A landscape with many valleys, sampled at points; each row gives a point and its height.
A ball rolls from a point to the lowest of its 2 nearest points, and stops where none of them is lower. Distance is the straight distance between rows; heights are no part of it.
<844> height 36.6: [148 117 159 175 131  94 120  93 137 127 110 109  93 169 148 132 171  85
 207 156]
<869> height 56.9: [130 140 175  79 150 168 134 148 104  81 129 166  97 114 151 123 133 162
  50  78]
<325> height 23.4: [104 137 149  88  93 162 149 157 127  88 141 150 122 114 127  97  86 151
  91  82]
<211> height 16.6: [ 78 139  99 113 100  72 102 172 145 151 148 125 151 115  95 118  68 170
 148 119]
<443> height 46.8: [170 118 197 158 145 141 144  93 124 143  29 109 118 147 150 140 166 122
 104 116]
<549> height 48.0: [164 155 148 105 138 127 132 105 153 150  44 159 132 164 140 176 158 142
  93 141]
<148> height 52.3: [152 137 195  94 148 151 130 133 114  79 110 169  89 125 148 126 156 173
  56 111]
<656> height 31.3: [134 160 109 117 140 122 120 113 164 120 122 148 132 155 132 149 145 103
 136 140]
<263> height 48.8: [128 118 188 132 165 168 133 119  51  98  69 141  96 115 165 129 127 128
  81  53]
<961> height 47.6: [169 140 166 132 119 113 135  92 144 169  40 136 119 181 144 182 163 140
 116 152]
<72> height 7.7: [ 78 130 147  90  87 137 147 161 149 104 161 117 111 107 120  88  83 158
  86  84]
<384> height 59.1: [123  72 151 172 109 169 144 117  64 163 138 116 119  99 102 132 129 181
 123 207]
<526> height 38.9: [ 87 130 149 121 109 152 164 133 125 112 120 118 131 115 130 112  83  83
 130  59]
<318> height 49.9: [152 109  83 150 147  75  68 131 120 153 150 181 159 134 106 124 103 116
 179 156]
<938> height 30.0: [114 153 103 120 105 104 110 138 155 163 141 142 146 162 140 159  99  70
 158  86]
<851> height 15.1: [110  98 110 129  99 156 149 143  91 161 173  99 147  75  95 136  98 183
 114 176]
<751> height 33.7: [144 133 180 154 121 116 128  85 137 107  84 142 104 163 115 125 157 111
 171 151]
<294> height 51.0: [145 129 175 114 163 173 153 130  77 106  95 132 111 105 155 133 139 119
  68  51]
<193> height 40.0: [147 119  72 137 157  64  75 127 147 118 157 150 136 142 105 116 139 148
 155 188]
<411> height 28.7: [114 171 142  48 120 127 138 171 191 121 109 119 171 136 165 158 122 140
  91  87]
<786> height 42.4: [158 144 115 138 124 110  84 119 133 165 129 182 141 178 154 171 108  65
 165 127]
<18> height 18.7: [ 91 116  89 123 106 112 141 162 101 163 175  88 163  67  99 152 108 172
 130 172]
<265> height 22.8: [101 134 110 123  98 131 151 153 141  97 137 144 130 112  98  98  85 158
 115 124]
<236> height 35.1: [146 169  94 102 121 119 105 133 151 171 128 147 144 171 158 189 139  92
 119 129]
<270> height 47.4: [107 120  67 129 129  88 107 153 112 154 163 127 162  88  95 131 110 154
 165 164]
<583> height 35.2: [107 149 110 127 113 134 142 126 141 144 116 133 145 144 127 143 101  64
 159  81]
<445> height 33.3: [ 84 139 148  94  99 130 150 146 160 123 126 117 130 121 120 124  94  98
 123  56]
<410> height 55.2: [128  95 132 170 152 139 143 107 103 102 148  98 110 117 132  73 143  74
 160 130]
<628> height 29.4: [148 140 130 123 148 120 121  92 162 115 119 130 109 169 134 150 175  97
 127 154]
<965> height 38.8: [125 154 120 135 126 144 136 117 128 163  85 141 150 157 146 164 115  63
 160 103]
<655> height 47.3: [134 119  86 152 147 115 107 106 138 137 149 130 122 161 134 128 145  65
 180 143]
<223> height 17.6: [ 90 140  92 118 102 103 122 153 148 128 139 134 147 114  97 104  89 142
 148 123]
<559> height 59.5: [100 114  86 137 121 108 132 129 137 141 164 100 140 114 107 107 103  76
 181  96]
<894> height 57.7: [108  80 119 156 114 149 144 125  61 164 143 111 141  92  98 136 122 162
 152 207]
<811> height 22.7: [ 82 118  85 116 106  90 135 159 128 162 180  82 158  71  95 132 101 168
 133 136]
<220> height 52.4: [115  81 134 172 149 120 141 100 102 102 147 102 101 116 111  72 151 102
 168 170]
<444> height 30.5: [114 150 138 121 120 147 144 106 136 102  86 167 136 151 115 135 113 109
 141 127]
<1052> height 48.5: [157 165 148  83 144 144 137 123 169 127  67 154 141 157 150 169 156 162
  73 142]
<22> height 41.4: [151 120 114 157 140 104  96  96 135 134 138 122  98 181 154 146 161  68
 192 158]
<537> height 34.8: [153 126 194 178 125 101 129  90 136 122  83 106 102 166 140 126 167 102
 181 139]
<241> height 43.8: [ 96 127 140 151 116 162 164 129 107 107 126 113 138 115 133  91  90  74
 164  74]
<11> height 49.1: [170 148 172  72 160 139 138 116 161 123  85 135 136 136 154 153 178 168
  50 130]
<295> height 64.9: [124 150 166  43 147 168 128 167  95  83 156 149 102 103 168 123 130 173
  53  49]
<149> height 16.3: [111 162 114  87 127 118 132 167 179  85 179 114 134 115 123 105 145 151
  95 117]
<460> height 27.2: [151 123 141 145 149 119 131  87 149 109 131 107  91 147 126 130 186  87
 146 149]
<573> height 60.1: [142  85 144 159 100 200 130 121  65 158 156 111 116  92 110 136 119 201
  97 189]
<651> height 71.0: [155  76 162 192 114 164  94 132  34 136 151 110  43 113 127  83 134 189
  91 136]
<65> height 49.8: [157 148 185  83 160 149 149 113 142  99  98 146 112 124 137 143 176 159
  57 119]
<1056> height 62.2: [172  85 134 142  94 203  91 152  77 152 165 140 107 110 142 129  99 242
  54 137]
<508> height 53.1: [122 122  78 136 135 111 114 131 143 132 159 136 134 142 117 114 114  76
 190 120]
<167> height 32.6: [121 181 106  87 115 108 109 152 187 131 130 144 158 158 145 161 125 130
 122 104]
<842> height 50.5: [101  87 114 171 118 151 149 122  74 119 125 118 133 100 114  65  95 127
 158 148]
<963> height 27.3: [116 155 114 106 115 131 141 138 152  92 117 167 135 126 114 117 111 131
 126 117]
<1006> height 20.0: [122 160 116  92 128 143 155 128 158 120 145 122 138 130 130 138 133  87
 116  90]
<232> height 46.2: [157 125 207 181 140 148 148  81 121 128  48 106 118 142 165 137 157 113
 148 115]
<927> height 11.6: [ 99 120  88 112 105 118 136 185 129 130 187  75 156  76 117 116 110 191
  83 165]
<425> height 32.9: [149 165  97  88 127 126 120 149 154 180  95 134 156 169 169 195 135 106
  96 119]
<993> height 22.1: [159 121 185 152 163 135 141  85 128 127 100  82  98 140 154 135 194  81
 112 113]
<242> height 55.8: [ 92  81  97 150 121 132 152 121  73 165 144  98 151  85  97 121 109 147
 162 172]
<743> height 67.9: [173  82 141 169 121 164  85 140  49 140 156 132  42 127 120  98 139 223
  72 133]
<890> height 43.1: [133 129 157 153 143 169 161 101 121 121  78 118 133 133 162 135 124  71
 140  93]
<791> height 32.5: [131 128 165 141 132 135 137  87 129  95  87 153 116 144 114 123 138 110
 139 132]
<740> height 42.9: [124  95  92 160 151  79 112 115 106 140 140 133 129 105  87 127 138 163
 169 209]
<120> height 47.5: [ 94 111 126 154 112 153 161 132 101 114 124 126 130 104 110  78  80 101
 155 106]
<622> height 46.0: [132  86  89 165 158  81 109 104 104 146 134 122 126 130 100 107 152 126
 193 181]
<359> height 40.2: [125 108  85 142 136  98 123 123 119 118 144 126 132 110  91 111 131 163
 131 195]
<543> height 5.7: [109 130  77 118 122 101 130 166 140 116 180 107 157  91 101 103 127 180
 109 161]
<850> height 39.0: [151 151  89 128 122 102  94 131 135 177 146 159 127 175 170 183 119  62
 144 131]
<575> height 26.4: [ 72 124  89 106 110  77 131 163 162 152 180  78 143  92  99 103 103 166
 125 118]
<192> height 30.8: [133 181 116  75 120 129 131 160 182 151 106 131 171 159 162 179 131 135
  97  98]
<805> height 47.2: [175 126 186 148 125 115 144  93 142 160  38 116 108 159 137 153 178 135
 121 140]
<820> height 11.8: [114 108 103 124  97 152 144 158 110 131 177 101 139  74 108 111 114 184
  87 162]
<693> height 51.1: [129 102  69 143 137  78  94 133 106 158 155 145 158 107 103 120  97 120
 187 146]
<94> height 19.1: [147 124 166 140 166 161 146 108 123 110 115 102 114 123 155 130 174  88
  92  98]
<461> height 26.3: [130 165 110 113 103  91  84 148 162 160 136 174 154 155 131 162  86  89
 159  90]
<986> height 41.2: [136 137 143 154 139 167 153 107 122 161  53 122 154 154 162 157 119  73
 144 107]
<413> height 36.9: [133 131  81 131 140  93 108 128 149 108 142 149 131 127  98 109 130 139
 162 169]
<935> height 30.7: [108 158 148  83 106 158 147 147 153  94 106 158 136 129 127 126 108 144
 100  92]
<719> height 64.4: [160  81 136 149 107 182 100 145  75 129 162 136  78 109 128  93 117 230
  48 147]
<475> height 22.4: [114 155  96 117 116  86 101 153 158 137 142 165 154 136 107 127  81 116
 164 112]
<916> height 31.9: [101 176 121  87 108 108 124 164 193 127 139 133 147 145 130 141 102 120
 124  84]
<893> height 44.5: [122 135  63 127 136  65  88 163 143 138 175 130 161 107 109 131 113 167
 151 165]
<1066> height 46.7: [133 125 204 160 164 170 140  99  76  92  85 117  93 116 167 120 142 103
 107  73]
<40> height 34.0: [128 140  92 123 139 113 121 114 156  96 149 139 119 138 116 117 151 114
 144 152]
<1048> height 16.0: [137 140 143 112 152 162 157 114 141 115 123 120 133 118 140 130 158  93
  93  81]
<618> height 45.3: [140 124 209 173 149 154 149  86 102  96  73 111 106 136 157 116 149 104
 129  99]
<765> height 21.9: [118 164 134  62 130 144 143 171 175  77 161 123 139 114 147 116 146 154
  77 101]
<48> height 53.2: [ 98  75 103 163 120 128 148 134  68 146 136 112 151  97  99  95  97 115
 178 156]
<262> height 26.5: [124 185 138  55 126 129 136 172 194  88 133 124 161 140 155 142 132 156
  94 107]
<1065> height 24.7: [170 125 167 147 146 105 137  79 149 125 120  83  85 159 148 145 206  85
 133 139]
<689> height 49.7: [123  69 111 183 161 102 138  98  97 126 141  90 118 115 107  86 152 117
 184 186]
<972> height 60.9: [164  81 143 150  95 208 105 129  76 162 168 117 118  96 124 153 118 217
  68 157]
<422> height 11.3: [111 143  81 105 132 102 120 162 169  99 176 112 142 115 113 111 128 145
 124 135]
<630> height 45.1: [160 133 116 148 138 101  78 105 131 144 126 182 120 175 139 157 124  90
 174 159]
<427> height 47.8: [149 114 106 152 135  80  76 103 125 141 133 186 137 157 113 120 114 107
 191 161]
<925> height 57.9: [121 118 121 146 150 138 154  99 124  96 133 120 112 123 124  96 145  76
 141 124]
<76> height 27.0: [ 90 159 130  82 112 116 141 149 182 123 154 116 132 117 121 110  98 123
 119  81]

For each start below, name the point where the ball stops.
<11> | <618>
<167> | <543>
<890> | <211>
<427> | <543>
<689> | <1048>
<719> | <76>
<811> | <543>
<193> | <1048>
<559> | <211>
<925> | <1048>
